A landscape with many valleys, sampled at points; each row gives a point and its height.
From any point a ball rolls to the lowest of the 2 points nearest to it. It stops when none of these is lower. Distance is the straight distance between rows; heights are no part of it.
pamuz: [-23  -1  -1  44 -21  23  -9  -1  17   4  25  13  37   1 -15 -29 -15  27
   3 -43  -2  24  -4   0  21  19  21 -13  22   8 -13  15  30 -12  -8  18
 -19]  (h 432)
nerik: [  9   8 -29  -4  -8  25   7  -5 -28  -2  12  -2  22   7 -19 -31   3  -6
   1 -10   3 -38  37   1  37 -15  -1 -10   6 -42  -6   6  32  15 -11   3
  -6]  (h 233)
navi: [-11  -7  10   0 -14 -31  -1  -5  19  -4  -1  -6  -1  -2   4 -14 -29  23
   9   1  -2  19 -13   9   9  15 -15   0   3   3  13   9 -20  -6  -9  -6
   2]  (h 321)
sogu: [ -4 -12  -5 -29 -32  10   1 -13 -13 -19  -2 -22  13  16 -26 -28 -31 -12
 -28  17  -9   9  20 -17  -2   7  17 -16  28 -19   3  35  -2 -25 -10  35
  11]  (h 707)
Nebu: [  1  16   7   5  28  -2 -14 -27   1   0 -42 -26  -3  -8  40  14  25   8
 -20  55 -13   5 -35   6 -35 -16  37  26  16  21  26 -37  29 -12  22   8
  21]  (h 618)
simev: [ -8  -1 -22 -24 -11  -9 -15 -13  39 -32  16  -3   1  23 -11 -22 -12   3
 -19   7  -6   6   5  47 -15 -18 -10 -11  24   0  -7  20  27  -4 -23   0
  -9]  (h 323)
tezit: [  8   7 -18  33  15   0  -4   5  17  24  25  24  16 -12   3   9   5   7
  17 -36 -13 -12 -32  10  20  27 -12  -2   5  22  21 -26  14  30 -13   3
 -17]  (h 246)
ragap: [ -1   3   3  47  -3  17   0  36 -10  32  15  18  18 -13   0  19  -7  -2
  19 -45 -21  12 -18 -25  32  34 -13 -19   1  19  -5   0 -25  22  -1   5
 -16]  (h 485)
vupa: [-21   7 -19  18 -13   9  -3 -16  28  -3  27   7  30  12  -4 -33 -13  25
 -15 -14 -11  35 -12  18   6  12  14   3  32   0   3   6  37  -9 -17  17
 -11]  (h 389)
pemav: [ -1   3  13  -7  17 -14  -9  10 -10 -11 -20 -13 -22   8  -4  18  18 -16
  -2  16   4 -12  13  -2  -3 -29  20  -1   7  -2   3 -16 -15 -12   3 -34
  25]  (h 324)
vevot: [  0   2  -1 -18   3 -13 -13  -1  29 -34  -2  -6 -17  17  -7   3   6 -22
 -15  18  -8   6   8  42 -22 -34   3 -10  16   0 -15  12  12  -5 -14 -19
   3]  (h 290)
vimur: [ -2   7   6  20 -12 -32  -6  19   5  25 -11  -2   9  -4  23  -8 -14  40
  28 -30   7  -2 -25 -18  42  33  -9   1  -9  13  32 -11 -41   4   6   0
  -4]  (h 419)
dege: [-11   1   9  43 -16  24   5  11  15  11  27  20  11  -9 -19  -7 -19   3
   6 -56 -16  37  -4   4  17  17   4 -28  12  14 -31  24   4   7 -16  10
 -30]  (h 597)
fik: [  1 -12  14  -7 -26  26   9  14 -31  -1  13  -5  21   2 -21 -17 -10   4
  11 -17  19  -7  41 -37  11   8   7 -19 -12 -25 -27  31  -1 -11  -1  11
  -6]  (h 619)
Babat: [ -7  -6  28 -13  17 -25 -10  12   8  -2 -29 -17 -43   3  -1   8  19  -1
  20   6  18 -16  18 -14   7 -33  23   2  -8 -10   3 -10 -34 -43  11 -31
  26]  (h 279)
fata: [  6   0 -17   0  -7  45  21  19 -37   6  26  26   9  -4 -22  15   6 -33
 -20 -17 -21  15   9  -7  -5   4 -14 -13  -1  -9 -33  -1   0  30  -6   7
 -17]  (h 523)
sozi: [ -2  -2 -24  12 -22  34  11  -7 -12  -4  18  15  48  13   9 -30  -8  28
  -6  -5  -4  -3 -12  10  14  20   1  -1   3   9   5  -2  19  11   3  23
  -2]  (h 497)
Lumot: [ -1   2   2  39 -16  -9  -4  26  -2  24   3   4  28   0  11  -4 -15  24
  25 -44  -9   6 -20 -13  45  36  -7 -18  -1  18  11   6 -38  20  -2   8
 -18]  (h 455)
Dil: [  4   5 -12 -14  -1  -9   9  21  -2 -10  15   1 -32   3 -21  17 -19 -14
  17 -17 -27  -1  12  18  13 -10 -26  -9  -4 -23  -9  -1 -37  30 -20   5
 -19]  (h 801)
Lifi: [  2  13   9   5  20 -20 -21 -25  11  -6 -45 -29 -19  -7  32  17  14 -12
 -22  63 -20  32 -29  13 -32 -15  28   7  20  15  15  -7  26  -7   2  11
  25]  (h 645)
pupi: [ 11   3  -8 -16   4  -1  18   6  13 -12  24   6 -34   1 -25  12  20 -37
 -10   1 -20  21  12  24 -20 -11  -2 -13   6  -7  -9   3   5  15 -21   1
 -18]  (h 406)
Gem: [  2   5 -21  15   1  52  20   9 -23   8  34  40  29   8 -10   9  24 -24
 -14 -29  -2   3   8   6   2  -5  -5   9  -7 -11 -38   0  26  23   6   2
 -22]  (h 503)
meza: [  2   2  -2   6  20  -5  14   6  26  11  28  27 -35  -8 -12  24  39 -46
  -6 -13 -12  24   0  13 -14  -9  -1  -4   4  -5  -5 -14  10   9 -10 -17
 -16]  (h 392)
gelan: [  3   5  -3  -9 -13 -29 -18 -33 -19  12 -36 -21   4 -19  18  -7  -5  38
  -9  35  -2   7 -28 -17  -6  13  13  24  22  10  47 -37   0  -7  17  -2
  13]  (h 413)
pora: [-19   9 -31 -16 -20   0 -14 -21  26 -27  14  -3  26  28  -5 -34 -17  10
 -33  11 -13  21  -6  32  -5 -10   8   2  40  -7   4  11  33 -13 -15  14
  -1]  (h 350)
libi: [-13 -11   8 -12 -23  12   9  -3   4 -17   7 -12  20  12  -7 -16 -29  -1
 -28  22  -5  29   9 -11 -21   6   4  -7  15   3  -6  32   4 -18  -9  17
  15]  (h 721)
guri: [ -3  -1  12  14  31  15   7 -13 -17  16 -10   1 -14 -25  31  41   3 -19
 -19  31   9  23   9 -26 -44  15  -6  16  -1  28  -7  -9 -21   7  28  -3
   9]  (h 701)
kene: [  0  -5  16 -10  -7 -18   2  -8  -1  -1 -10 -10  -2  -6   2 -10   3  30
  11   6  33 -19   0 -11  -2  13  12  15 -15  13  22  -9   2 -23   7  -5
  15]  (h 615)
fesi: [ 15  16  -8   2  21   7 -26 -22 -11  -7 -39 -28 -19 -16  36  32  -3  -4
 -29  72 -26  30 -19   6 -48   1   6   0  23  28   9 -10   4  13  10  26
  21]  (h 669)
Bafed: [ -5   3  -5  15  -8  18  13  -6   2   3   9  17  45   0  31 -12  -3  25
  -6   0  10   5 -24   5  -7  21  -4  16  -9  27   9 -13  16  10  15   9
  -3]  (h 521)
mukor: [  6  -8  16 -20   7 -12   4   5  24   3   7   6  -9  16 -16 -11 -10   7
  30 -43  28 -44  24  -1  20 -30 -31   5 -42 -30 -37  38  -5   1  -5 -24
 -23]  (h 516)
Tuv: [ -4   3  15   5  26 -11   0 -17  19   6 -19  -1  -8 -21  36  13  20   2
  -6  33   2   4 -27  13 -30  -4  16  22  -1  20  24 -32  22  -7  13 -10
  17]  (h 588)
simod: [  8  -8  11 -18  13 -20  11   5  20 -11  14   6 -40   9 -22  14  13 -21
  13 -11  -1  -6  15  25  -5 -27 -10  -4 -14 -17 -12   7 -16   4 -12 -19
 -13]  (h 443)
bir: [ -9  -4  30   8  -1  -3   4  33  11  25  16  20 -19  -7  -8  11  -4  -7
  25 -36  15  28  18 -39  16   0   0  -6 -22 -26 -17   4 -49 -12   7 -10
  -5]  (h 688)
mure: [  5   9 -10  41  -3   8  -4   7   6  31  10  17  44 -15  20  -4   5  25
  16 -28 -11  -6 -45 -10  24  43   2   0   5  31  28 -28  15  26   6  14
 -17]  (h 293)
lov: [ -2   2   3  -4   7 -11   6 -13  20 -20   8  -7 -12  18  -7  -2  25 -17
 -12  19  -1   1   3  21 -15 -17  23   4  14   2  14  -6  24  -9  -6  -4
   8]  (h 332)
ziron: [  1  -2   5 -16   2 -35 -20 -10  16 -25 -27 -25 -27   2  -5   5  -6  -5
  -4  31 -14   8  -7  35  -9 -21   9  -1  20  -1  11   3  -7 -15 -10  -7
  16]  (h 236)
kimo: [  1  -4 -12  21  24  12  17   4   5  18  17  34   1 -30  21  41  17 -41
  -5   1  -9  12 -23   9 -29  28 -27  19  -8  19   2 -25   6  24  10   4
 -17]  (h 322)
Rifu: [  3  -4  15  24  22  -6  10  17  11  36  11  31 -25 -23  10  38   5 -21
  24 -29   6  17  -8 -21   9  16 -20   6 -26   0  -1 -15 -42   6  13  -5
  -3]  (h 464)
Mez: [ -7   9 -15  34 -11  21   9  -9   1  21  16  12  37 -16  15 -10   0  27
   3   0 -27  23 -37  -4   6  37  13  11  17  11  26 -29  30  15   5  30
  -9]  (h 348)
gek: [ -9  13   3   0  -1  -3  -8  21 -18  -8 -17   3  23   3  21  -2  -7  15
  -3  -7  26 -26   7   0  14 -10  -4   4  -6  14  -3 -18 -10  -1   7 -37
  23]  (h 309)
meru: [  2   7 -13  43  19   9   1  19  25  35  27  38   7 -23  10  31   5 -27
  10 -41 -22  15 -39   6  11  30 -29  -2   2  25  -4 -15   8  32  -9   0
 -27]  (h 294)
Babi: [  0   0  10  23 -11  11   7  11  -6  11  16  11  26 -11   4 -10   3  20
  20 -25  28  -4   3 -18  11  30  11  -1 -15  12   5  -2   6  -6   9   8
  -1]  (h 427)
vug: [  3  10   0 -17   9   4  -5  29 -19  -6   6  10  -7   8 -15  22   5 -29
 -13  -4 -15  -1  18  -2   2 -23  -9  -9   9 -22 -18 -13 -15  22  -6 -35
   3]  (h 784)
dab: [  7   6   5  -8 -26 -43  -8 -34   2  23 -33  -5   8 -22  18 -24   1  55
   7   2  13  -1 -45 -15  -3  10   7  26   6  13  52 -48  17 -12  16  -8
  -8]  (h 454)
vas: [ -5  -5   8   0  -4   0  14  34  -7   8  14  19 -15  13  -2  21 -21 -13
  20 -39 -13  18   1  -6  11 -14 -37   5 -35 -20 -35  18 -70  31   6   3
 -35]  (h 636)
Nipa: [  9  10  -7 -12 -22 -33 -11 -11 -15   9 -23  -1  12 -10  10 -26   5  55
  10 -17  27 -40 -23  -6  17  13   9  23  -5  11  44 -37  12 -14   7  -6
   3]  (h 487)
pubu: [ -3  10 -26   7  -6  18   6  -8 -11   2  12   1  26   2  10  -5  -2  11
 -14  23 -25  14 -22   2  -3  20  10  11  22   4  29 -29  20  13   4  25
   9]  (h 355)
lig: [-13  -2   6  37 -10   0   8   6  23  20  19  17  14 -14  10  -6 -19   5
   5 -31 -10  44 -18   4  11  29  -6 -14   4  16  -7  15  -3  11 -16   2
 -14]  (h 604)
ren: [-11   9  -7  50  -1  33  -5  28 -12  22  26  23  24 -19 -13  12   6  -3
  13 -34 -26   9 -14 -24  22  31   8 -12  19  14  -5 -19  17  15  -6  13
  -8]  (h 515)
zedo: [ 18   7 -32 -30  -6  17   9   4 -26 -19   6  -9 -22  16 -27   0   8 -40
 -21  21 -31 -17  21  15   3 -18  -1 -22  17 -24   2  -2   9  22 -19  19
   0]  (h 336)
zif: [ -5   8 -31  41  -9  44   0   7 -13  12  26  22  44   1  -3  -9  -1  18
   2 -23 -33   0 -24   2  25  27   5  -4  20  13   1 -18  26  24  -1  31
 -12]  (h 540)
dok: [ 10 -12  12 -10  17 -22 -28 -10  12 -28 -52 -38 -30   0   4  16   6  -3
   7  42  -8   8 -22  36 -27 -32  18  -3   7  18  -8  13  -6 -31  -8  -8
  20]  (h 158)
funof: [  8  -6 -12 -13 -31 -22  -6 -23   5   6  -6   1  26   6  -3 -46  -3  65
  13 -23  32 -39 -26   1  17  15  -7  17 -14  13  24  -2  31 -12   1   4
 -12]  (h 226)
setez: [ 13  -3 -15 -18 -18 -28 -28 -40 -26  -4 -47 -28  -1  -9  17  -8 -26  37
 -14  52 -16  23 -28  -2 -13   3  -3   9  27  12  29 -14 -21  -3  17   5
  12]  (h 371)
darem: [ -5   5  11  25  -5  10   6   0 -13  25   7   0  23 -28  23  -1   4  27
  14   2  14  15  -9 -39  -1  49  19   6  -2  16  24 -22   4  -3  16  21
   2]  (h 474)
nuse: [  1   0   9  29  37  -9   1  17  15  48   7  22 -16 -33  24  45   6 -21
  23  -8 -11  -2 -29 -31   7  34 -32   9  -9  13  21 -35 -20  15   2  -1
  -2]  (h 415)
lusa: [ -3   0  19  11  -9   8   4  39  -2  22  18  24  -9   2 -15  17 -21  -9
  20 -59 -13  29   6 -25  23  -5 -10 -12 -20 -25 -35  15 -56  16  -2  -4
 -32]  (h 656)
Gare: [ -2 -21   9 -23   5 -14 -28 -11  28 -34 -41 -35  -6  13 -10  -3   3   6
  -3  38   0  -9 -25  28 -32 -33  11   2   3  22 -16  32  18 -41  -4 -13
  22]  (h 228)
Bim: [-13   8   7   2  -7  -5  -6  25   2   0   6  10  23   9   5  -9 -17   6
   3 -29  18  -5  13  -4  22  -5  -6  -9   4  -5  -9  -1 -18   1  -4 -38
   6]  (h 251)
tifa: [ 22   3   3  -6  14   8 -12  -8  -1 -44 -31 -24 -24  32   2  19  42 -51
 -26  46 -18  11  -5  20 -43 -43  29  -9   0  20 -16  20  14 -11   6  14
   6]  (h 148)
Lopi: [  0   6 -13  -5   3  25   8  -7 -24 -14  -2  -1  22  11  18   2  -1   2
 -24  39  -3   0  -1   4 -18  -1   8  11   6  15   9 -15  10   5  15  13
  24]  (h 313)
vova: [ 13 -23  -5 -31 -17 -12  -1 -23  -5 -21 -19 -18   2   7  -5 -25 -20  34
   6  23   8 -33 -10  20  -2  -6 -23   3 -18   6   5  17   0  -5   0   2
   8]  (h 282)
Zoter: [  4   1   7 -21  -3  -2   3  10  -8 -24  -6 -16 -25   7 -10  17 -21 -22
 -13  22 -17  22  20   5 -19 -14  -5 -12   9  -4 -12  15 -29   6  -8   0
   9]  (h 761)
panum: [ 13   2  13   2   7  -4   8  24 -18  18   4  11 -11   2  -5  15  -1   2
  38 -40  25 -29  14 -19  32  -8 -21   8 -47 -18 -14   7 -38  18   9  -9
 -10]  (h 558)
vam: [  2 -14   3  24 -27  26   9   8 -34   5   9  -7   6 -14 -22  -9 -23  14
  14 -19 -18  14  14 -23  22  36   9 -26   6   0  -5  16 -20   2  -6  33
  -8]  (h 439)
tet: [ -9   7  13  -6  19 -15  -7  14  -7  -3 -17 -19 -43  -5   3  33 -19 -17
  -1  26 -17  29  12 -10 -10 -19  -4  -1  11  -7  -5  -3 -52   0   1  -9
  17]  (h 747)
Menir: [-11   6  29  17  30  -8   0 -13  15  43 -22   2 -17 -40  54  17  10   6
   1  24  28   9  -8 -33 -20  23  11  15 -15  18  22 -32  -1 -17  26  -7
  19]  (h 551)
tokuf: [ 12   2 -15 -13   4   0   0  -9   8  -7  11   2   6  13 -12 -25 -18   3
  13 -35  13 -38  32  22  31 -21 -30 -18 -13 -31 -23  27  13  24 -22 -16
 -27]  (h 819)
Mef: [ -3   3   5   0  18  10   5   6 -16  -6  -2   5   3  -2  11  23  14 -14
 -11  20  10  -1   9   2 -17  -8   4   8  -6  14  -5 -18  -2   3  12 -22
  18]  (h 259)
mevon: [-20 -13  -1 -26 -13  -6 -10 -19  35 -16  -3 -23  25  24 -13 -28   9  29
 -23  30   7 -11 -22  -7 -27 -12  12  28   5  11   9  27  48 -45  14   6
  22]  (h 305)
bego: [ 18   0   4 -18   4   8 -12   5   1 -36 -24  -6 -30  13  -2  31  28 -50
 -24  38 -13  25   4  34 -53 -40   3 -11  -2  12 -35  22   1  -3   2  -5
  -1]  (h 189)
sug: [ 16  -5 -17 -36  -4  11   3 -18  -1 -37  -6 -16 -11  37 -18 -19  17 -33
 -23  32  -8 -29  22  29 -11 -44   6 -16   3 -20 -15  30  34  -2  -8  10
   1]  (h 141)
rulus: [ -7   3   4   9  -7  28  13  21 -28   7  18  14  18  -3  -4  13  -6 -18
 -17 -10  -5  28  16 -25  -6   8   0 -10   7  -1 -18   0 -13  11  -1  -7
   3]  (h 546)
nis: [  0  -5  20  -3  -7  12   8  21 -29   8  17  -5  -6  -4 -24  10   4  -7
  10 -10  14  11  41 -46   2   9  19 -13  -4 -22 -11   7 -24 -11   5   1
   2]  (h 574)
birop: [  7   8  -8   5  30  20 -12 -12 -26  -2 -19 -15 -15 -15  29  40  -1 -12
 -27  54 -14  12  -1  -7 -44   5  -7   6  12  34  -5 -13 -15  16  17   5
  18]  (h 685)
roke: [  5   4  12  -1   8 -26  -2 -11  11  15 -16  11  -2 -20  26  -2  13  37
   8  -7  21 -32 -31   7  -3   5  10  20 -13  22  44 -47  14  -9   6 -11
   8]  (h 519)
robup: [ -8   1   8  14  -5  -3   7  12 -13  12  11 -10  -5 -14 -17   6  -6  -1
   8  -3  -3  21  18 -29  12  25  20  -9  18 -10  16 -10 -12  -6  -7   9
   9]  (h 526)
gele: [  8  -5  13   7  26  -5   7  18 -15  25   1  14 -30 -11   6  41   8  -4
  30 -19  20 -19   5 -25  10   0 -21  18 -44   1   1 -17 -53  10  21  -5
  -1]  (h 511)
seb: [  9   0 -29 -17  -6  13   5  -4 -37 -12   1  -8   9  12 -18 -13  -2 -14
 -11  15 -10 -33  25   8  21  -9   0 -10  14 -28   9  -5   9  15  -9   8
  12]  (h 297)
niz: [ -5  -7 -18  -8 -24 -14 -17 -26  14   2  12  -7  24   8 -28 -51  10  55
  14 -31  32 -39  -1  -1  24  14  12  12   3  -9  19  10  48 -33  -7  16
 -16]  (h 140)
rif: [ 17 -20 -12 -10 -22   1  12 -18 -27  -5  -5  -8  11   2  -7 -27 -19  33
  15   6   8 -27   1   3  23  21 -16  -5 -18  -3  19   9 -10  12  -4  19
  -3]  (h 340)
tusut: [  3  -1 -22   4 -24  14  -6  -6 -20   1   4  -4  32   4 -16 -48 -20  17
  16 -30  10 -39  26  -1  49   9  -5 -17   1 -32  -7  25  19   5 -13  12
 -12]  (h 310)
raru: [ 11  -3 -46 -20 -11  11  -3 -25  -1 -12   8   0   6  13 -13 -46 -27   0
  -1 -12  -9 -36  25  36  33 -14 -26 -26  10 -39 -10  26  24  20 -27  10
 -26]  (h 829)
Pugid: [  0 -16  -9 -44 -30  -9 -19 -24  -9 -26 -19 -34  15  26 -29 -35 -20 -12
 -28  29  -2 -26  16 -12  -1  -3  18  -2  20 -22   8  41   7 -39   2  28
  20]  (h 692)
Budum: [ 10   0  15 -31   5   1   0  14 -22 -18 -12 -13 -25  16 -18  17   0 -29
 -11  14 -11   3  30  -6 -11 -36   5  -8  -2 -25 -30  11 -31   5   1 -23
   1]  (h 772)
Val: [ 13  -5  -1 -10   7   8  13  22 -32   4   5  16 -16   0  -4  29  -7 -18
  13 -17  -6  -6  12  -2   8  -9 -42   3 -37 -18 -30   7 -46  37   6  -8
 -20]  (h 620)
Vad: [-13   7  -5  -3  -8 -13 -13   3  16  -4   8   2  23  13 -11 -29  -9  24
  10 -40  33 -32  18   5  29  -4   3  -6   1  -9  -4   8  16 -14 -11 -23
  -7]  (h 318)
gamip: [ -4 -16  22  -9   5 -20   7  12  26   3   4  10 -19  11  -8   0 -13  11
  36 -32  30 -27   0   2  12 -17 -31  13 -51  -5 -21  25 -33 -12   6 -13
  -9]  (h 549)
Kudit: [ 10   7  -5  -8   5  -2  14  -9  -3 -22  10 -19 -24  28 -17   2  39 -41
 -24  26 -19   2   9  -2 -10 -14  32  -3  19  -1  22  -3  18  -2  -5  15
   6]  (h 376)
dodeb: [  0   0  -5  28  13   4  17  10  24  26  30  38 -23 -26  -6  31  12 -37
   4 -33 -15  37 -16  12  -8  19 -19  -4  -3   5 -13  -6   2  22 -10  -2
 -24]  (h 341)
muzi: [ -6  12 -13  18  13  25   4  -4  10   4  41  19  18  24 -21 -17  38   4
   3 -40  22 -16  27   6  17 -16  24   2   0 -16 -19  -4  48  -3  -5   0
 -26]  (h 438)
kov: [ -8  -6  -1   6 -26  14   9   6 -18   1  11 -13   0  -8 -36 -16 -24  -5
   0 -16 -22  22  22 -15  16  22  25 -20  30 -18   2  12  -8 -10 -19  26
  -2]  (h 483)
rov: [ -7   8  -3   5  16 -10  -6  -2  30   6  25  16   3  16 -16 -14  27   9
   9 -40  37 -26  20   6  21 -17  16  -4   0  -8   2 -11  28 -14 -11 -26
 -13]  (h 379)
Bome: [ 13  -5  -5 -38 -11  10  13  -2   2 -20  13  -2 -13  18 -26 -14 -11 -24
  -8  -6 -12 -13  36  15  -1 -28  -9 -21   1 -39 -33  29   4  15 -18  -9
 -22]  (h 844)
Segul: [  1 -18  12 -23  15 -20   3  -9  31 -13   8  -1 -23  18 -25  -8  10   0
  16 -18  21 -37  20  21   2 -31 -17  -1 -24 -13 -19  26   8 -11 -12 -27
 -15]  (h 478)
zodo: [  3  -6   2 -16 -11 -21 -11 -20 -16 -11 -20 -26  -1   0 -10 -14   1  19
  -6  26  10 -12   3  -8   1   8  24  12  12   0  32  -6   2 -22   6   8
  22]  (h 640)
Kogu: [-13   0   6  -1   0 -33  -9  14   5  -8 -16  -8 -12   3  14   4 -28  23
  19  -3   0   0 -10   8  19  -3 -18   7  -8   4  11  -5 -50   1   1 -16
   9]  (h 260)
beme: [-17  -3  36   7   5 -10   2   9  13  23   2  -3 -13 -18  11   7   8   4
  12   7  36  28  21 -46  -6  18  18  -2  -8  -1   7   4 -13 -39  13  -4
  24]  (h 642)
tikov: [ 12   1 -30 -37 -20  24  11  -5  -7 -13   2   3  -4   8 -11 -36 -38 -21
   0 -15 -23 -22  39  17  19 -25 -29 -39   8 -56 -36  40   3  27 -27   7
 -30]  (h 836)
Vazi: [ 12   0 -20  -9  -3  -8   5   0  -2 -14  13   4  -8   6 -14  -5 -17   2
  12 -16 -11 -23  12  34  20  -5 -28 -18  -3 -18  -4   5  -9  32 -23  -2
 -14]  (h 810)
biral: [ -6  19 -21  12  11  42  21   6 -10   0  35  21  28  21  -5   0  32  -6
  -8 -18   1 -13  14   8   7 -11  13  16   1 -14 -13 -12  38  10   7   6
  -4]  (h 479)
sope: [-14   1  33   6  18 -23  -3  -9  19  21 -21 -11 -25 -19  29   4  16   1
   1  29  25  18   0 -24 -10   6  25   7  -2   8  20 -16   3 -34  13 -13
  33]  (h 598)
paviz: [ -1  12 -12  -8  11  -4   1  36  -6   1  13  11 -27  -7 -15  33  -2 -30
   0  -7 -37  15  -2   4   0  -3 -30 -12  16  -9  -8 -19 -22  28 -20 -17
  -6]  (h 793)
Kadiv: [-21  -9  -7 -16 -16  -7  -7 -18  32  -8  16 -14  24  23 -27 -41  15  35
  -5  -3  21 -24  -1  -4  -3   3  16  20   8  -4  12  20  50 -44   0   8
   1]  (h 238)
nive: [ -9  12  14  20  16   3   2  -4  -3  34  -8   2  14 -32  45  11   6  16
  -3  20  12   7 -17 -33 -18  35   8  18  -2  23  28 -38   4   5  22   2
  11]  (h 512)
Vusit: [-14  -5 -10  15 -28  17  -5  -6   9   1  19   7  50  13  -6 -42 -11  43
   5 -29  17  -7  -8  -2  21  23   5  -2   2  11  -6  20  30 -14  -1  15
 -12]  (h 468)
gaken: [ -2   2   6  20  35  -5   5  -2  20  36   7  16  -9 -44  31  36  11 -23
   6  16 -20   3 -35 -11 -18  36 -22  15  -3  15  26 -41  10  23   1   7
  -8]  (h 369)
dip: [  9  -2   4 -14  -1 -33 -32 -28  -2 -16 -49 -38 -22  -7  11   7 -21  13
 -14  54 -17  29 -21  11 -21  -8   7   3  23  10  14   7 -12 -12  -1   8
  21]  (h 312)
dinu: [-17  -9  16 -15   1 -22 -15 -11  39 -16 -18 -17   4  11   1 -17  11  15
 -12  24  15  -5 -19   8 -22 -20  17  17   4  18   4  12  33 -44   5 -21
  26]  (h 289)
Fulum: [-13  -9  35   6   9  -6  -1  21  15  27  -2  20 -22 -13  18  18   0  -4
  16 -13  35  29  18 -42  -3   1  -9   2 -31  -2 -16   3 -48 -29  23 -19
  15]  (h 681)
vuk: [-17   0  20  -8   6 -38 -12  13  11  -3 -18 -16 -28   0  -3   3 -14  11
  22  -4  11  -7  10  -6  20 -13  10   8   1 -18  14 -10 -41 -27   2 -18
  19]  (h 167)
por: [ -3   7   5   6  17  -3  -1  21 -20   8  -9   8   2  -9  20  25   2   3
   6  -1  13 -19   0 -10   3   5 -15   7 -14  19   4 -27 -25  10  12 -26
  15]  (h 315)
tum: [-10  11   3  18  10  15  18 -15  20  15   9  15  30 -18  43   3   4   9
 -10  19  -4  23 -35   8 -28  23   1  30  -6  17  17 -26  27  13  18  16
  -5]  (h 548)
todu: [  6   6 -11  22 -13  21   1  10 -22   5  16   6  33   1 -12 -21   4  17
  21 -36  20 -29  15  -7  34  16   9 -10  -8  -8  -6   2  26   9  -2   9
  -7]  (h 373)
lesu: [ -5   1   8  14 -12  21  13  21  -5   8  26  21  11  -3 -20   2 -11 -14
  -1 -43  -7  28  13  -9  10   5   4 -19   6  -9 -29  10 -10  10 -13  -9
 -16]  (h 571)
Batu: [ 13  -8   9  -8  16   1   4  -4   0 -15 -13   3 -37  -9   6  45  27 -48
 -16  33  -4  30   1  23 -50 -15  -6   7  -9  17 -23   7  -8   3  13  -4
  -1]  (h 229)
fepe: [  8  -2  24  -2  25 -21  -6 -23   9  17 -43  -6 -21 -35  37   8  16  30
   3  22   9 -21 -39   5 -28  -5  16  22 -11  27  36 -49   9 -17  14 -13
  10]  (h 555)
difi: [ 15 -17  -6 -23  -2   4   2 -15 -13 -23 -28  -9   3   4  11 -19 -12  17
   9  19  14 -49   4  36   3 -30 -41   1 -36   1 -23  29  10   8  -2 -15
   7]  (h 232)
fesup: [ -2   0  -1   8  21  11  18  -7   7   2   8  19 -15 -19  21  40  28 -47
 -23  24  -5  26  -8  14 -44   6  -8  20  -6  14  -6 -13  15   9  17   1
  -3]  (h 278)
Roz: [ 13 -16  -4 -28   4  11  -1 -15  -4 -34 -16 -10  -1  17  -5  -8  10 -13
  -8  31   7 -32  11  36 -19 -40 -10  -2 -18  -2 -28  25  23  -4   0 -11
   9]  (h 184)
Zof: [  9 -13  -4   6 -12  14  16   5 -30   1   6  -5   9  -4  -2  -4 -21  16
  14  -3  -4  -2  10 -13  17  30 -14 -12 -10   4   5   7 -29  18   0  18
  -2]  (h 393)
kot: [  1  -3   3 -25 -11 -30 -22 -24  -8 -28 -31 -39  -6  21 -18 -19  13  -8
 -19  28   7 -21   7   0   0 -16  38  11  24  -7  25   9   7 -40   5   7
  22]  (h 662)
zofi: [ -5 -17  20 -16  -6 -10   9   7   4  -5  -2  -7   0   4  -8  -7 -13  20
  19  -6  31 -24  15 -12   1   3 -15   8 -33   3 -10  24 -14 -18   6 -12
   9]  (h 582)
Meba: [ 17  10  -7 -28  -5   1  15   4  -5 -24   6 -19 -42  24 -30   5  30 -58
 -26  16 -30  10  19   5 -17 -24  17 -20  18 -12   0  10   3  10 -15  14
  -9]  (h 370)
dogog: [  4  -4 -12 -30 -11  -2 -22 -20  -3 -44 -31 -29  11  34 -16 -24  -2 -17
 -37  41  -7 -18   4  11  -9 -32  27  -2  20  -8  -2  29  16 -30   4  18
  24]  (h 678)
fize: [ 21  -6  14 -13   4   8  16  12 -32   8  -1  12  -7  -1 -10   8   4 -12
  14 -19  19 -24  30 -11  15 -20 -28   7 -46 -36 -34  22 -21  24  11 -22
 -15]  (h 596)
gar: [-13   6   1  26   5   0  13  -1  20  14  16  20  13 -18  27   9  -5  -5
  -8   1  -8  39 -22  10 -11  24  -8   4   4  16   4  -9  15  16  -5   0
  -1]  (h 577)
kevi: [-14   7  21  14  32  -8  -2   2  -4  28 -12  -6 -37 -23  30  39 -12 -11
  -5  27   0  39  11 -30 -19   6 -12   4   2   9  -7  -3 -40   1  14 -12
  19]  (h 725)
Roku: [ -8   5  11  18  -1 -26  -2   3  15  19  -3   4   8 -15  19  -5 -13  22
  12  -9   7  14 -19  -7  16  26   0   1   2   8  28 -15 -11   0  -2 -10
  11]  (h 374)
Zal: [ 16   8 -18 -24  -3  17  -7 -11   5 -53 -16 -13  -7  53  -6  -9  29 -43
 -35  41 -19  -8   4  28 -31 -52  20 -12   6   0 -19  31  30 -14   2  27
   9]  (h 99)

For each start below, name the point where the ball stops.
Fulum => nerik
ren => vuk
dege => Bim
lusa => Zal
kov => Zal
lig => vevot

Call two points neighbours if one is among the 2 nearest of the other. Go from one point of each pair to the other, from neighbour to neighbour, staying as low as possible. Name the highest point that can't be avoided.
Bim and Mef => por
tezit and Bim => pubu
vuk and Mef => pemav
dok and niz => mevon
nerik and vevot => Kudit
